Points on a hilly landscape, in no order, each with its height.
A ball rolls from a point to the lowest of its 4 nearest points, and stops where none of them is lower. Distance is the straight distance between rows; heights are no part of it.
<119> (h 125): [-18 -32 -45  40  -9 -32   3  55]
<506> (h 657): [  6   5  11 -22 -10 -17   2   9]
<604> (h 510): [  9  18  13 -35  -9 -32  10  20]
<376> (h 623): [ 10  18   5 -30 -14 -47  19  24]
<145> (h 431): [-18 -14 -52  50  13 -52  12  94]
<571> (h 611): [  4  37  24 -48 -32 -15  38  10]
<486> (h 245): [ -8  -1  -7   8   4  43 -23 -50]
<379> (h 278): [  1 -30  -7  35  19 -30 -11  51]
<490> (h 314): [-16 -36 -26  63  19 -23   1  64]
<198> (h 201): [  2  22   8 -34 -30 -25  21   6]
<129> (h 235): [  5  38  27 -12  19  71  11 -72]
<249> (h 301): [  2  16  23 -26 -17  11  15 -18]
<67> (h 676): [ -8 -43 -20  62  31   9 -19  25]
<519> (h 133): [  2  26  32 -32 -20  41  22 -35]
<327> (h 275): [ -3  23  15  -6   7  63  -6 -75]
<36> (h 454): [ 11   7  14   6  32  56 -22 -69]
<291> (h 335): [  0  -7  10   3   7  35 -18 -40]
<209> (h 276): [  5 -22   3  21  20  15 -25 -11]
<211> (h 797): [ -6 -20 -14  36  24  28 -28 -27]
<49> (h 391): [-11 -12 -48  39  15 -64   8  77]
<425> (h 761): [  2   0 -16  30  38  51 -34 -67]
<105> (h 207): [  7  31  46 -34  -7  35  20 -29]
<578> (h 444): [ 12  16  47 -34  -1   1  14  -4]
<590> (h 397): [-15 -24 -29  34  -4  24 -21 -20]
<375> (h 838): [ 11 -10   3  -6   0 -33  -1  29]
<540> (h 330): [  1 -21 -28  18   1 -44   0  58]
<359> (h 633): [ 9 -7 15 -4  7  0 -5 -5]
<427> (h 776): [ 14  11  -6 -24   5 -61   8  46]
<47> (h 140): [ -4  39  36 -32 -28  46  28 -36]
<12> (h 636): [ -7 -26  -5  31  20  22 -23 -27]
<579> (h 727): [-13 -32 -28  31 -13   3 -15   8]
<66> (h 502): [ -7  -9   4   4 -11  11  -6 -16]
<276> (h 424): [  9  14  32 -23   1  10   9 -14]
<455> (h 599): [ -8 -27 -15  22  -3  11 -18  -5]
<320> (h 810): [  6  17 -26 -18   0 -74   4  55]
<139> (h 158): [  3  34  39 -22   6  65  21 -52]
<505> (h 60): [  0  19  26 -20 -12  45   8 -45]
<5> (h 847): [ 24  44  -8 -46   4 -73  22  42]
<255> (h 214): [ -9  -2 -14   9   2  42 -17 -54]
<462> (h 609): [ -2  -4   2 -15 -25  -4   6   1]
<223> (h 911): [ 14  48  -4 -50 -16 -58  22  33]
<288> (h 683): [ -2  -5  -6 -17 -19 -21   4   7]
<440> (h 618): [  6  33  32 -44 -19 -11  28   4]
<272> (h 787): [  1 -11 -10  -9 -12 -33  -3  27]
<202> (h 604): [ -2 -38  -1  33  19  -2 -22  20]
<90> (h 758): [ -1 -23 -12   8  -7 -11  -7  12]
<536> (h 338): [ -7 -29 -28  39   6 -28  -4  50]
<371> (h 565): [ -8 -17 -20  31  18  41 -28 -46]
<473> (h 448): [ -4  29  15 -38 -31   6  26  -9]
<203> (h 115): [-11 -12 -25  15 -11  33 -19 -44]
<260> (h 548): [ 17   3  36 -27   6 -29   8  18]
<186> (h 547): [ -7 -34 -19  42  13   0 -13  22]

Where does a ball stop that starts at each point below?
<5>: <198>
<579>: <203>
<223>: <198>
<276>: <505>
<90>: <209>
<36>: <203>
<375>: <198>
<427>: <198>
<425>: <203>
